Points, in no order, along strands that fork and pass close to each other.
Two points are linked if the straight distance between their rows is under 98.1. Some points are linked to none.
J432: [-29 -30  43  -2  17 -22  18 -28  20   4  14  -2 -34   6 -22   0   3  15
  -3 -43  -4 -21  22 -38  -8  -9 -19 -18   7   9 -27   9  14 -19   9  37
  -3  -7   4 -55  13]
J884: [-13  14 -27 -33 -28  12 -24 -36 -12  -5   1  -1   0  35  15   0   9   2
  14  28  -9   4   3  -9  -4  19 -16  15   4  10   7  21 -17   6 -29   9
  19   8  -7  31  -3]
J504: [  2  16  -2 -33   4  10  20 -31  18 -25  37 -17 -16  40 -38   1   0  11
  18 -54  -1  -9  -5 -41  -8 -10  -8  39  12   6   1  -9  31 -31 -24  16
  11   9  -3 -24  12]
J545: [ 33  10  32  52  -3 -15  27  20  30  29   9  -6 -26 -31  -6  15 -19  -1
 -24 -45  24 -30   6 -43 -23  -1 -15 -12  32  36 -10 -20 -16   9  17   9
   1  24  -2  -6  10]
J767: [  2  19 -33 -12  12  12  -3  -7 -13 -25   0 -23  -9  -1  -9 -28  26   7
  28  36  -6  23  20   9  12   1 -13   5 -34   2  -6  14 -13  11  20 -42
  -3  -6 -12  -3 -18]
J294: [ 33  14   6  34   6   1   6  34   8  10  -2  13 -20 -18 -19  22  -7 -24
  -6 -19  -3 -14   0 -12  -1  -7  -3   3   7  35   5 -11 -28  10  23 -24
  -5  28 -12  11  20]
J150: [ -4 -27   4  30   0 -16  -9  25  -5  29 -31  -6  14  -9   5 -20  -2  -1
  -7  12  -3  19 -29  26   4   8  17   6   8 -39 -15  10 -22   9  -1 -21
  -1   2 -23  16 -28]
J470: [-17 -16 -19   8   0 -27 -16   4 -11  26 -31   7  -8  15  15 -11 -10  17
   1  14  -8  -9 -15  10   8  18  15   3  14 -36 -12   1 -27   5   5   4
  -3  -9   0  -3 -18]
J651: [-26  25 -47 -15   9  -6  -5 -26 -12  -6 -16 -17  -1  16  15 -11   7  12
  18  30   8   4  15 -12  -1  21 -26 -20 -40  11 -12  26 -13  20  13  -9
   1  -9  -8  -2 -25]
J557: [-10   6 -23 -25  18   0   3 -27  -1 -21   4  -5   4  12  -9  -7  13  15
  15 -14  -5  -4  -3 -10  11  11   6  16 -10  22   1 -18  21 -17   6  -3
  -7   9  -4 -31   4]
J77: [ 28  12  -2   9   3  -7   3  -4  -2  -5  -7  -2 -32  19 -21  10 -15  14
  13 -23  16 -34 -16 -25   0  14 -35  -3  38  35   4 -42 -19   8  23  13
  10   9 -20 -16  17]
J625: [ 11   1 -27  27 -14 -19  11  25   9  21  -1  14 -32  -7   7   2  17 -15
  -7  10 -19  -9 -20 -16   8 -13   8  10  11 -15   3 -10 -44  15  -3  -7
   8  22 -19  33  15]
J299: [ -9  18 -46 -41 -11  34 -11  -2 -31 -34   3   3  10   3  12 -15  -1  10
  17  33 -19   8   0  32   6   6  -4  18 -23   9  20 -29   4   0 -12 -13
  15   7   7   7  16]
J819: [ 25  13   8 -17  -8  -2   3 -12  30 -11  33 -16 -33  16 -27  13 -16   7
  -5 -50  -3 -21 -16 -24 -15  -9 -20  17  25  33   3 -21  14 -23 -20  30
  16  17 -13  -3  26]
J948: [  0 -39  34   8   2  -6  -3  31  15  33   0  25 -15 -34 -19  12 -26 -21
 -38 -13 -32  13  -9  19  -2 -37   8  -4 -14 -31   1   8 -12  19  20  11
   9  15   6  -4  15]
J811: [  6  56 -26   2  -1 -33  -7 -20  12  17  35   9   7 -21  12  39  36 -10
  -5  -6  22  14   9 -28   0   1  13  -7   2  32 -12   7 -11  -6 -25  11
 -11 -21   9 -15  -4]
J638: [ 16  -9  23  61  -8 -11  15  40  16  44 -26   8   4 -26   6  -5   2 -35
 -10 -15  27 -26   9 -19 -14   9   0 -31  12  19 -18   4 -27  22  27   1
   5  18  -9  17  -4]
J238: [ -4 -38  35  16 -15  35  -8  40 -13   6 -37 -26  20  12   8 -22 -10  -5
  15  17  -1  16 -22  31  -1   0 -16  11 -25 -40   4  17  11  20  13 -41
 -13  16 -21  10  -1]
J681: [  6  34 -44 -28 -16  10 -12   4 -21  -6   4  14  20 -11  16   2  14  -8
  10  27  -8  18   2  43  18  15   9   1 -16   3  18  -4  -2   7 -27 -21
  14 -10  28  15   2]
J867: [-41  14 -23 -50  -3  12   3 -53   2 -18   1  -4  -4  37  -9  -7  -9  33
  15  -8  15 -27  14 -17 -16  21 -11 -20  -3  29  -7 -13  52 -22  -2  38
  14 -18  19 -27  -8]
J431: [  3   1 -11  -1  24 -15 -14  -9  10  10   7  28 -18 -24  -8  18   7  -8
 -18 -27 -27  -7  -2  -5   8  -7  17   3   5  13  11  -8  -5 -14   6  10
   2  -6  28  -2  19]
J184: [-16   6   9 -10   3   6 -22 -46  19  10  20  16  -9  -6   0  24 -10  -4
 -22 -37   7  -8   7 -19 -22  14 -11   1  21  37 -19  -5  11 -16 -22  15
  21  -8  21  -5  16]
J17: [  0  62 -43 -13 -21  15  -3 -18  -7 -26  48  -4  33  27   4  13  21  13
  20  16  14   6  -8 -20   0  16 -14  29   8  50   2  -2 -14  -9 -35  -2
  -1   9  -8  24  16]
J560: [ 15 -24  14  -2 -23  16  -5  37 -14   1 -30 -15   3  33   5 -18 -23   4
  33  19   0  -8 -20   7   1  19  -1  17   3 -38   3  -3   4  20  23  -6
 -23  24 -32  15   9]
J228: [ 46   6  11  48  -8  -3  18  29  38  31   4  10  -9 -45  -7   5   3 -31
 -15  -8  19 -13   7 -32 -20   3   7   1  19  26  -2  -9 -14  16  15  -4
  -3  36  -8  23  25]
J303: [-15  10 -11 -61 -10  21  18 -38  12 -43  16   5  22  23 -16  -6  -7  12
   7  -9 -12  -9  10  18 -12  -9  10   7 -22   7  28  -2  30 -23 -31   8
  13 -13  20 -12   6]
J203: [-32   2  11   6   6 -23 -11 -10   5  20   4 -12  27 -12  16   0   8   5
  -7  18  23  14  15  15  -2  17  17 -27 -28  -9 -12  42  13   6  -5 -14
 -13 -25   8   6 -43]
J782: [-18   3 -35   0 -19 -11 -23  10 -14  14  -4   8  11  14  47 -11  13   3
   2  21 -10   8 -15  -6  -5  20  12  13  11 -37 -10   4 -40   4 -26  -7
  -6   2  -2   5   0]
J805: [ 19 -27   8   2  10  23   0  22 -20  -4 -28  16  -6 -19 -19   4  -2 -11
 -16  12 -26  14   0  50  23 -18  16   6 -15 -28  23 -10   5  -5  -4 -29
  -5  -8  12  -1   8]
J53: [-21   3 -33 -24 -13  -5 -15 -25  -4 -12  10 -14   1  48   7   2 -16   6
  24  -1   2 -16 -16 -29  -7  29  -1  19  29  13  -2  11  -1  -8 -24  16
  -2   5   3  22   4]
J100: [ 27 -37  18   3  14  21  10   9 -12 -17 -13   8 -12 -37 -35  11  -6   0
  -9  -8 -37  21  23  17  17 -35  17   8 -23 -11  17 -23   9   6  26 -19
  -8  -4  20 -23   3]
J125: [-12   0 -14  -7   2 -15   2  -1 -10   8 -12 -11  32 -25  20  -5   3  19
   2  34  24  34  13  31  11   4  27  -4 -17 -28  -7  12  11  -6 -29 -26
 -21 -37  26  -7 -31]
J506: [ 45  -1  22  18  11   1  20  15  17 -14   9  21   0 -59 -17  19  -1  -2
 -19   2 -31  -4  18   7  -2 -17  10 -27  -1  28   9 -26   9  11  20  -8
   2  -2  11  -3  30]
J110: [ 27  10  -8  47  13 -19   5  16  12  -1  -6  14  18 -45  11   6  15  -9
   5  18  28  17  11  -6   8   3  19  -9  22  14 -19 -14 -13 -10  15  -2
  -8 -18   8   8 -21]
J427: [ 15  42  10  32   1 -20   1   2  34  26  41   5  -8 -14  -5  27   1   6
 -21 -33  32 -34  -7 -39 -14  17  -9 -14  31  55 -12 -12 -15   1  -4  10
   8   8  -4 -23  21]
J401: [  7   3 -10   5 -14 -40  24 -11  11   7  12   3  -4  -8   4   5  20  16
   8  18  10  -1   7 -20   4   7  27 -10   5 -16 -25  -3 -10   6 -20 -10
 -10 -22   9 -14 -24]
J78: [ 16 -12  -7  11 -12 -10   0   5 -12 -14 -22  -8 -26  30  -2 -17 -21   9
  27  -2   0 -28 -34 -31  -2   1 -19  20  33   2  -3 -33 -21  20  16  17
 -12  26 -36 -15  26]
J214: [-18 -34  37  26  25 -16   0  15   9  39 -11   0 -12  11  12   1 -13  -3
 -18 -14   5   4 -11  -1   0  -5 -10  -6 -19 -39 -21  29  25   1   2   3
   6   9 -12  -7 -19]
J94: [  6  20 -19  -1  -7   8   2  25 -10  -9   1   8  23 -25  23 -11  17   2
  -9  39   4  26   4  47  18  -5  19   1 -32 -35  19   1   1 -12 -19 -38
  -5 -13  24  14  -2]
J372: [ 19   6   3  16  -6  -3  -2  21   3  -4   1   4  -1  -6 -10 -14   4 -17
  16  13  -6   3   8  10 -10   7 -13 -15 -11  12  -5   1 -23  23  22 -22
   6  25 -19   9  24]
J631: [ 11  17 -23  20  -1  -5  -7   9   3   2  21 -14  32 -10  36  -6  20 -24
  23  24  33  18  -9  -5  -2  29   1   0   8  10  -8  33 -24 -12 -11 -18
  -9  16 -16  31   3]
J334: [-29  32 -42 -48  -8  -3  -4 -51  10 -29  21 -20  13  38 -17 -10  -4  26
  30 -26  14 -19  -4 -27 -15  23 -14   3  23  41  -9  -2  51 -40 -37  36
  12 -18  -6 -35  -4]
J35: [-22  52 -42 -21 -14 -28 -19 -41   7 -28  43 -27  39  48   9  13  24   6
  29 -17  35   2  21 -56 -19  26 -20   0  21  24 -16  45  16 -31 -40  40
 -25 -12  -9  -1 -16]
J5: [ 27 -23  49  26   9  16   2  46  -1  23 -20  -5  -3 -51 -12 -12 -21 -32
 -26 -27   6 -10  -8  27   4   0  -5 -14 -11  20  12   0  22  19  59 -10
   6  21   2   7  23]
J269: [  8  -3  -4 -28   8  12 -10 -12 -17 -12  -9  -6 -10  46   6   4 -28  -1
   9 -21   1  -9 -32  -7  -8  10   0  21  18   1   3 -10  15 -20   3  15
  10   4  -2  18  -5]
J694: [ -8 -20  23  38  13   1  -4  31   7  43 -12   9  17  -7  -2   1   0  -5
 -19 -10  15  -8 -20   7  -4  17   7   9   2 -26 -18  25   6  -2 -11  -7
  -6   5   3  17 -13]
J572: [ -9  49 -73 -62  -3  29   8 -11 -30 -40  10 -11  19  10   4 -10  29  16
  32  28  -1  10   3  28  11   7  13  13 -12  13  21 -23   8  -4 -28 -30
   8  -9 -15  -2  -5]
J319: [-10 -27  40   2   0  11   2  16  -8   9 -19   4  15   7   0  -2 -21  -9
   3   8   7   3  15  26  -3  16 -11 -15 -20   7   5  12  30  -3  19 -13
   4  13  19 -12  -4]
J636: [ 41  30 -29  -3  11  13   6  22 -22  -5  -1 -16 -17 -23   3   2   8 -16
  13   3   0   2 -30   7  14  14  -3  13  12  28  13 -32 -16  -3  31 -23
  -4  12  -1  32   2]
J853: [-21 -13  53   7  54  14  21 -34  15   3  22   4 -16 -15 -23  14  -6  12
 -21 -42  -3 -14  22   0   1 -31  -3   2 -12   9  -1  -3  37 -18  16  11
   7 -10  32 -32  -2]
J216: [-18  -1 -11 -20 -16  17  12 -18   6 -35  19  -6  21  14  21 -17  14  14
  19  37   0  21  21  -8  -4  -9  -8   9 -25 -15  -1  10   1  -8 -52 -31
  -7  -5 -10 -13  -9]
J895: [ -1  34 -18  -8  -1 -26 -29 -42  11  19  24  14 -15   5   7  34  10  -5
 -12 -30  21 -22  -2 -37  -4  11  -3  -5  26  34 -12  14 -10 -19 -30  18
  11 -23  24  -6   1]
J12: [ 41 -27  28  37 -19  12   9  59  -9  22 -27  17 -21 -38  -6  -3 -13 -38
 -22 -13 -37   3 -29   6   8 -21  11  -4   7 -32  14 -19 -10  38  30  -4
   0  25 -32  20  31]
J555: [-24 -13  -9 -29  -4  13  -3 -17   9 -17   1  14  25  -7  13 -16 -25   9
 -13  22  -6  13   5  36  -2  -3  -2  -6 -30  -9  12  -2  -9   2 -17   2
   5  -3  28 -18   6]
J795: [-12  25 -35 -10 -31  21 -26 -10 -23  -9   4 -24  34  28  34  -7  15  -1
  19  54   7  14   8  10  -6  34 -16  11 -18  11  10  39 -18  13 -20 -10
  -3   4   1  43   0]
J390: [ 24  10 -39 -12  16  20  -1  19 -35 -13 -25 -14 -36   0   1   0   3   5
  29  19 -24   6 -17   2  21  -3  10  22  22 -20  17 -38 -17  -2  29 -17
   7   6 -12  16   3]
J227: [-23  -8 -33 -46   8  34  -8 -22 -11 -32 -26  -1   2  -1  -3 -23   4  15
  11  27 -15   8  10  34  13  -6  -3   8 -33 -23  18  -5   9  12  -2 -12
   8 -13   5 -21  -9]
J943: [  5   0  -9  -6  -7 -48  20 -30  15 -13  34  12 -10 -14 -13   7  17  12
  -3   3   8  -8  26 -42 -11   7  15 -28  14  24 -32 -19  -5   4  -5  22
  -7 -25  10 -33   1]
J958: [-13  -6  16 -16 -16 -11   0 -15  -3   0  -6  -5 -35  38 -12  -4 -19   7
  -3 -13 -15  -8  -6 -15  -1 -14 -29 -12 -16   3  -9  -4   7  17  13  32
  -1   3   5  -1  -2]
J107: [ 23   9   2  10   8  -6  -4  -5  -5 -20  -1  -1   1 -15  -4  -7   8 -10
  10  31   0  16  20  28   2  -7  -3 -24 -19  10   1  -6 -16  10  10 -20
   3 -18  -2  -2  -9]
J229: [ 16  -9   1  -8 -13  43  -8  47 -23 -10 -12   9  11 -28  -8 -12   4 -19
  -5  41  -7  27  -3  61   6 -13   1  15 -25 -37  31 -11  -5  -3   2 -50
   3   2   9  13  14]
J409: [-11 -23  17 -12 -16   3  12  -1   8 -12 -16 -10  -1  17   0 -13  -4  18
  11  25   3  11   0   1  -7   8  -4   2 -20 -34  -7   5  11  -2 -31 -22
  -9  -9 -10 -24 -17]
J738: [-13  48 -49 -33 -19  -9   1 -47   4 -31  31  -8 -12  39 -28   1  13  25
  16 -15   5 -22  -5 -29 -14  11 -19   8  28  48   3 -32  21 -16 -39  38
  23 -15  -2  -9  19]
J888: [-38   5  -4 -13  12   3   7 -41  13 -25  25  -9  36   6  18  -2  -3  14
  -1   2  23   8  26  -1  -8   0  11 -14 -19   8  -1  34  24 -20 -11  12
   7 -17  24 -28 -24]
J788: [-14  16 -33 -41 -20  -6 -18  -3  -5 -25   9 -39  40  43  40  -2  13  21
  28  35   9   0  13 -17   4  46  -5  -7   5   6 -10  54   9 -15 -36  20
 -26  -6 -19  21 -13]
J947: [  8   2  13  27  -3 -34   8   7  11  26  -6  -2 -16 -11  11   7  -6 -16
  -8   4  36 -24   5 -26  -6  23  -6 -30  10  31 -29  18  -7   9  14  18
  -4  12   3   4  -9]
J770: [ 21  -3  17  20  17 -25  22  -5  18   7  14   4 -23 -54  -5  15   9   1
 -20   7 -16   5  29  -7   5 -14  11 -41 -12  24 -11 -16  -5  14  31  -3
  -4 -14  10 -21  -1]
J670: [-13 -44  39 -21   3  39  -4 -10 -31 -12 -35  17 -15  17 -31   5 -37 -12
 -14 -12 -10  24 -26  36  27 -49  -4   8   0 -40  25 -10  42   1  26  35
  -8  -3   4 -17   1]
J357: [  1 -22  40  12   1  16 -11  38 -14  17 -32   5  -6  -9 -12  -8 -26 -26
  -4 -10  -4  10   3  36   4  -7 -11 -17 -24  -2   7   6   4  28  48  -4
   7  19 -13   8 -14]
J740: [-19   4  13  -8  14   4  -6  -3   2 -13   7 -27  28  40  16  -5  -5  12
  23  -5  -2  -3   3  -2 -11  17  -3  10  -5 -19  -7  51  -1 -30 -19   0
 -20  -9  -6  11 -22]
J19: [  9  23 -14 -28   7  19  -2  -1  -3  -8  12   9 -12  23 -12  12 -14  -1
  -1 -39   4 -17 -27  -8  11   1 -21  14  20  24  14 -22   8 -31 -11  14
  19   6  17   4  16]
J152: [  8  11 -27  -4   6   5   2  21  -6   1  18   0  10   8  18  -5  28  -5
  16 -12 -13   8 -13   1  16  -4  28  42   3 -17  15  -8 -23 -25 -11 -28
  -4  12   0  22   9]
J366: [ 16  57 -29  12  10  -3  16  -9   8 -22  61  -4  18  15 -11  11  22  16
  11  -6   2   6   1 -20   1  -8  -5  14  13  46   1 -15  -3 -19 -22   2
  -7  18 -10   5  10]
J662: [  0 -24  30  31  12 -21   0 -16  31  18  27  -6 -30   6 -18   1  -7  -8
 -12 -38  18 -15   6 -32 -10 -18   0  -9  37  -1 -24  12  -3 -13  -2  33
  -5  10  -1 -21  14]
J283: [ 42  -2  34  16   6  37   9  53   1  18 -18  -9   9 -40 -14 -23  -9 -29
   4 -11  -1  -6 -16  19   4  -1  -2   9   1  12   8  -1  13   9  28 -36
  -4  30 -11  18  13]
J301: [  0 -22  33  61  16 -17   4  45   7  45 -33  15  10 -53  -2  -2  -5 -27
 -37 -18  -6 -15  13  11  -2   7  -4 -40   2  13 -13  10 -28  51  46  -2
  15  -4 -16  23  -4]
J144: [ 10 -24  43  54  18 -13  -4  38   6  49 -29   6 -13 -52 -12  12 -20  -8
 -55 -44 -14 -12  -8   8   0 -14  12 -11   8  -8   1   3 -11  29  39  17
  13  10  -2  27  -8]
J245: [-28 -19  44   8  26 -10   1 -40   5   9   8  10  -9 -11   3  16   0  14
 -24 -36  20 -19  29  -7 -20 -16   8 -12  -1  -1 -17   3  29 -17   6  18
   8 -40  46 -13  -4]
J133: [-15 -29  29 -11  -4   3   2 -40  13 -16   3  13   0  16   6   9  -1  20
 -10  -4   3  -5  18   2 -11 -18  12 -12  11 -17  -9 -13  22  -7  -2  18
  13 -30  31 -25  -3]
J751: [-30  11  -6   2 -17 -22  -2 -16   6  -5  20 -14  48  13  35  -1   5   7
  10  28  27  15  25  -9 -11  13  -4 -25 -28  -8 -10  59  15  -6 -31  14
 -21 -22  12  -3 -26]
J265: [-26  31 -45 -65  -3  21   4 -43  -8 -45   9  -2  32  13  -3  -7   5  21
  29  -6   7  -8   3  12   3  12  23  17   3  16  19 -11  18 -25 -37  -3
   6 -18   7 -13 -14]
J642: [-27 -50  57   2  -3   3  -7 -15 -22  18 -17  21 -17  19 -15   2 -28  -7
 -39 -24  -6   5 -17  11   7 -43   3  -8  -7 -42  18   4  24  18  30  30
   7  -8   3  -8   1]
J683: [ -9 -63  59  45  14 -10  21  32   6  36 -29  15   8 -64   3   2 -18  -5
 -39   1  -8   1   8  22   2 -19  26 -38  -4 -30  -3  -3   3  17  53   5
  17  -9   6 -12  -6]
J526: [ -4 -13  17 -14  11   9  -2   7   1  24  -6  -5 -17  22 -11  -7  -3 -13
 -10 -16 -16   7 -24   5   8 -22 -15  15 -19 -40  10  23  28  -8 -13  -2
   8  27  -6   0  -6]
J195: [-11 -40  18  14  15 -12   9 -12   9  -1 -12  21 -14 -29   5 -10  -3   8
 -28  12 -22  26  15  15  -1 -36   7  -3 -19 -40   6   3  -3   2  -4   0
  -7 -23  14 -18  -8]
J211: [-23 -28  10 -35  -2  18   4 -33   2 -14 -22  19 -28   7 -14   1 -20  15
 -14  -6 -18   9   8  10   6 -19   3 -17 -13 -21  14  -7  33   4   4  19
  18 -40  24 -21 -19]
J412: [ 23   1 -14   8   2 -14   4   8  12  23  13  -1 -39  -3  -3  21   0 -10
 -13 -28 -36   0 -17 -35   0 -23   0  19  23 -15  11 -11 -23 -10 -18   1
   4  23 -20  13  11]
J957: [-10 -37  26 -10 -24  24 -15  15 -15  -3 -26 -11   6  22  12  -4  -9   2
   4  30   1  14  15  33   3  10 -13   3 -28 -28   6  34  16  -2 -10 -30
  -3  10  -2  -7 -18]
J991: [ -6   6 -31 -15 -19  25 -12  22 -26   1 -14  -4   3  33  36 -14  10   1
  20  35 -14  -4 -26  10   3  14  15  27  12 -20  18  -6 -33  22 -13 -10
   8  14 -19  28  11]
J498: [ -5  15 -26 -52  -6  13  18 -43   2 -40  26  -1 -25  45 -43   0   1  18
   9 -30 -14 -21  -5 -27  -3  -8 -15  12  34  25  -7 -32  20 -17 -13  35
  26  -5 -24 -27  14]
J244: [ 12   4  12   8 -10   8   3  13  27   1  37 -11  21  28   5  -2  -3  -5
  12 -29  32 -27 -21 -18 -16  11  -5  25  38  17  -6  11   0 -27 -35  14
 -12  16  -8  18  29]
J872: [-18  40 -30 -10  -5 -14 -17 -19  -6   6  23  -7  19  26  31  21  33   2
  21  10  38   8  -8 -10  11  11  19  13  15  -1  -9  18  -5  -7 -38 -16
 -27 -21  -5   4 -37]
J746: [-17   0  -9  -6  -4 -26  -5 -34  -8   0  -1  23   8   8  10  -2  11  11
 -10  31  27  -3  38  -1  -4  13 -15 -28 -12  27 -13  -6   2  -2 -16  19
   1 -21  21  -8  -2]
J425: [-27  34 -53 -34 -16 -14   2 -33 -11 -20  23 -33  30  55  23  -3  28  14
  43  13  19   1  15 -32 -10  34   1   9   9  21  -9  27  16 -28 -41  22
 -18  -7 -22   5 -12]
J459: [ 34  18 -15   2  -6   8   6   1   6 -26  10  24  10 -31  -6   9   9  -2
 -11   8 -25  11  17  28   6 -10   0 -20 -17  34  17 -28   6  14  -8 -19
  10 -21  16   5  28]
J491: [ 13  12   4   8  20 -13   3   9  14  23  13 -21 -31   7  -8   1   4 -10
  -2 -17 -11   2 -30 -20  -6  -9 -15  18   2  -4  -5   8   6  -3  -5  -2
  -5  29  -9  12 -14]
J352: [ -6  40 -24   4  -5 -23 -19   8  -6  11  17 -16  34  23  45   7  26  -3
  22   7  36  -6 -23 -22   5  35   6  18  28  10 -21  20 -22 -25 -35  -2
 -30   6 -10  34 -16]
J298: [ -3  -2 -10 -30 -21  41 -23  23 -47   1 -25  11  -7  23  26  -7  -9 -18
   7  19 -15   7 -31  32   6  -2  10  38  17 -37  31 -20 -11   1 -17 -19
  12  16   1  45  18]
J116: [ 11 -23  19  18 -14 -10   5  20   6   1  -3 -26  -2  30   6 -17 -17  -2
  22   1  -1 -23 -22 -24  -8  12   1  15  11  -3 -11   1 -15   4  13   5
 -18  39 -37   2  10]
J220: [ 34  30 -23  50  -1  -3  -4  41  12  14   0   3   6 -49   8   4  12 -15
  -9  14  15  -1   6   2  11  14  10 -15  10   3 -16   1 -38  16  17 -18
  -2 -13  -2  37 -21]
J79: [-24 -41  16 -44 -13  25  -6 -21 -24 -15 -54  15 -22  19 -11 -20 -30  20
   2  23 -28   6  16  25   1 -20   1  -8 -15 -47  22 -17  28  12  11  34
  12 -15   1 -16  -1]
J831: [  3  52 -40 -23 -33   9  -4  -8 -14 -26  17 -26  54  24  23   6  26  13
  27  31  11   2  -2   5  -7  42 -15  12  -3  42  14   3  -2   4 -16 -24
  -8  18 -14  30  12]
J531: [ 20  14 -37  40   4  -4   1  46  -1  32 -14   7 -13 -29  15   3  27 -24
 -24  19 -15   6  -6   1  10  -4   2   6   9 -19  -5  -3 -52  32  24 -33
   8   3 -21  38  -6]
J620: [-12   8 -15 -20   6  28  -1   8 -22 -23  -7 -37  -8  39   0 -15  20   1
  35  32  -7  14   0  25   9  -6  -8  23 -19 -25  10  21 -17  -4  15 -33
  -3  -3 -24  15 -22]
J194: [-20 -55  24  30  -5 -14 -12  31  -7  14 -53   8  21 -22  -1 -12  -8   5
 -23  23   0  17   2  39   7   2   4 -10 -13 -41   2  11 -12   3  18 -25
  12   2   8  -3 -11]
J101: [ 14 -27 -10  -8  20  -8  -1 -11   1 -12  -6  27 -30 -15 -29  19   4  17
 -13 -23 -48   6  14 -14  17 -28  15   5   1  -3  12 -30   0  -1  28   4
   1 -11  18 -24   9]
J122: [-29  36 -30 -20   2 -21 -18 -60  12 -33  29 -22  19  43   3   8  17   9
  17 -29  28 -13  -2 -47 -16  28 -16  -4  31  44  -7  15  33 -54 -51  46
  -5 -24   9 -10  13]
J613: [  1 -34  25  15   2 -21   2 -18   9   3   2  -5  -5   4   2   7  -2  16
   3  -3   9 -10  11 -13  -7  12  24   1  19 -13 -29 -15   0   0   7  -3
 -17 -24  14 -16 -26]
J36: [ 26  19 -13  25  27   8   8  25  10   0  13  16  23 -59   2  16  13  -3
  -8  -5  23  17   7   7  12  -9  31   1   4   5  -6 -15   6 -11   4 -31
 -16 -22  38   2 -19]
J191: [-19 -32  17 -46  -3  39  -3  -7 -34 -30 -32  14  -6  17  -9 -20 -21  -7
   2  17 -18  19 -16  36  17 -38 -18  14 -17 -32  32 -22  22  13   3  27
  -3   6   1  -6  24]
J338: [ -5 -19   1   9  13  14   7  31 -10   1  -9 -39  -6  37   3 -15  16   4
  24  21 -14  15 -23  -4  12  -6  -9  22  -8 -61  -3  20 -34   5  13 -14
  -4  11 -39  12 -32]
J174: [ 25 -13  -6  -7  -1  17 -12  24 -28  -7 -35  17 -21 -16 -11  -3  -5  -6
   0  17 -30  10 -15  36  22 -14  11   6   1 -12  13 -42 -16  15  27 -12
   3   2   3  22  16]
J569: [  8   4  14  11 -14 -12  11  -4  14   4   4 -12  16   4  23   3  -9 -21
   4  25  25  -6   5  -3 -17  22  11 -14   5  11 -10  31  -1 -15 -10   0
   0  17  -5  17  -5]
J550: [  5 -34  29  38  13  -4  -3  38   0  17 -21   7  20 -53  -9  -6  -3  -8
 -33  17  -1   5  -2  45   1 -10  24 -15 -29 -22   0   7   0  16  42 -35
  18 -16   8  -2  -2]
J952: [-15 -27  34  -9   6 -12   4 -27  -3  -6  -6   7 -29  15 -32  -7 -11  13
 -11 -33 -20 -20   3 -23   0 -28  -8  -9   4   0  -2 -23   5  11  28  40
   2   4   0 -45  -5]
J474: [-21  16  17 -21  10 -14  11 -34  13 -19  24  -8   1  28  -5   3  -4  27
  18 -16  20 -22  14 -21 -20  22 -26 -24   1  43 -25   2  23  -7   9  23
   3  -3   0 -20  -9]
J907: [ 46  44 -28  26   7   5  15  20  -6  -1  16   3 -23 -14 -11  23  21   7
   0 -13 -10  -6  -4 -11  11  -4 -14  23   8  23  12 -32 -23  -7   2 -31
   5  15  -5  12  18]
J25: [ 16  59 -48  -8   1  -8  -4 -21  20 -17  52  28  27 -20  -6  21  32   3
   3   0  15   9   3 -19   6   3   4  18  13  33  -5 -19   2 -23 -41   6
 -16 -22   8 -12  17]
J577: [  2  -9  49  26  10 -18  18  -7  27  18  25   4   7 -14  -9   7  -8  -3
  -2 -13   7 -11  46  -6 -26  -6   4 -17  -6  25 -16  22   3  -1  -8 -13
  -7   8   5 -27   6]
J614: [  3 -14  25  50  -9  -9  -2  36  18  13 -10 -13  39 -36  13 -18 -23 -25
   4   8   2  19  16  14 -22   7   9 -16  -5  -7 -11  30  -7  15   7 -37
  -9   6  -3  21 -14]
J65: [ 34 -24  18  49  -7   2  19  59  11  14 -12   6 -18 -46 -13 -10   6 -24
  -4   8 -30  10   1   7   6 -28  17  17   5 -47  -2  -8 -25  22  17 -14
 -12  15 -18   6   6]
J469: [ 41 -21  39  50   2   2  -4  45   3  46 -35  16 -30 -51 -24  19 -18 -29
 -50 -51 -36  -5 -33   0   2 -27  -5   1  12  -9  26 -15 -10  40  39  21
 -12  32  -7  14  28]
J688: [  3 -18  36   2  14 -11   1  13  18  22   5  25  -6 -18 -13   0 -21  -8
 -23 -18  -6 -14  -5  12   4 -15   7 -11   5   6   4  -6 -16   2  21  25
   3  15  16  -9  20]
J563: [-34  30 -13 -24   7  -8  -6 -48   3 -18   2  19  15 -21  12   5  15   7
  -4  18  35  14  36   4   6   4  -2 -35 -22  11  -3  11  14  -1 -14  15
  -1 -35  17 -31 -23]
J697: [-49 -57  66  -6   9  -8   3 -22 -15   7 -29  13 -31  15  -7  -3 -15  17
 -24 -29 -12 -17   9  -7  -2 -24  -6 -28   1 -25   4  -8  15  15  37  50
   4 -13  -8 -34   7]
J98: [  6 -35  33   6  -1   3  -3  31 -12  23  -7   0 -10   3 -22  -3 -38 -26
 -13 -10 -15  25 -24  20  11 -33  -2  17 -17 -34  11   6   3   7  18   7
  -1  29  -7  12  10]
J708: [-25   1   1  -6   6  -6  -3 -21  -5  18 -18  -3 -18  27  13 -22  -1  10
  -1  21  -5  -2   6   3  -2  -3 -21 -25 -36  -9   6  20  -5  26  12  15
  14 -10   1   4  -9]

Follow the links from the first point to the second, and from the first to the third. Name the last point that the two ways share.
J184; J474; J788: J334
J265; J853; J36: J805
J555; J746; J65: J94
J746; J545; J688: J805
J662; J319; J194: J98
J301; J319; J943: J294
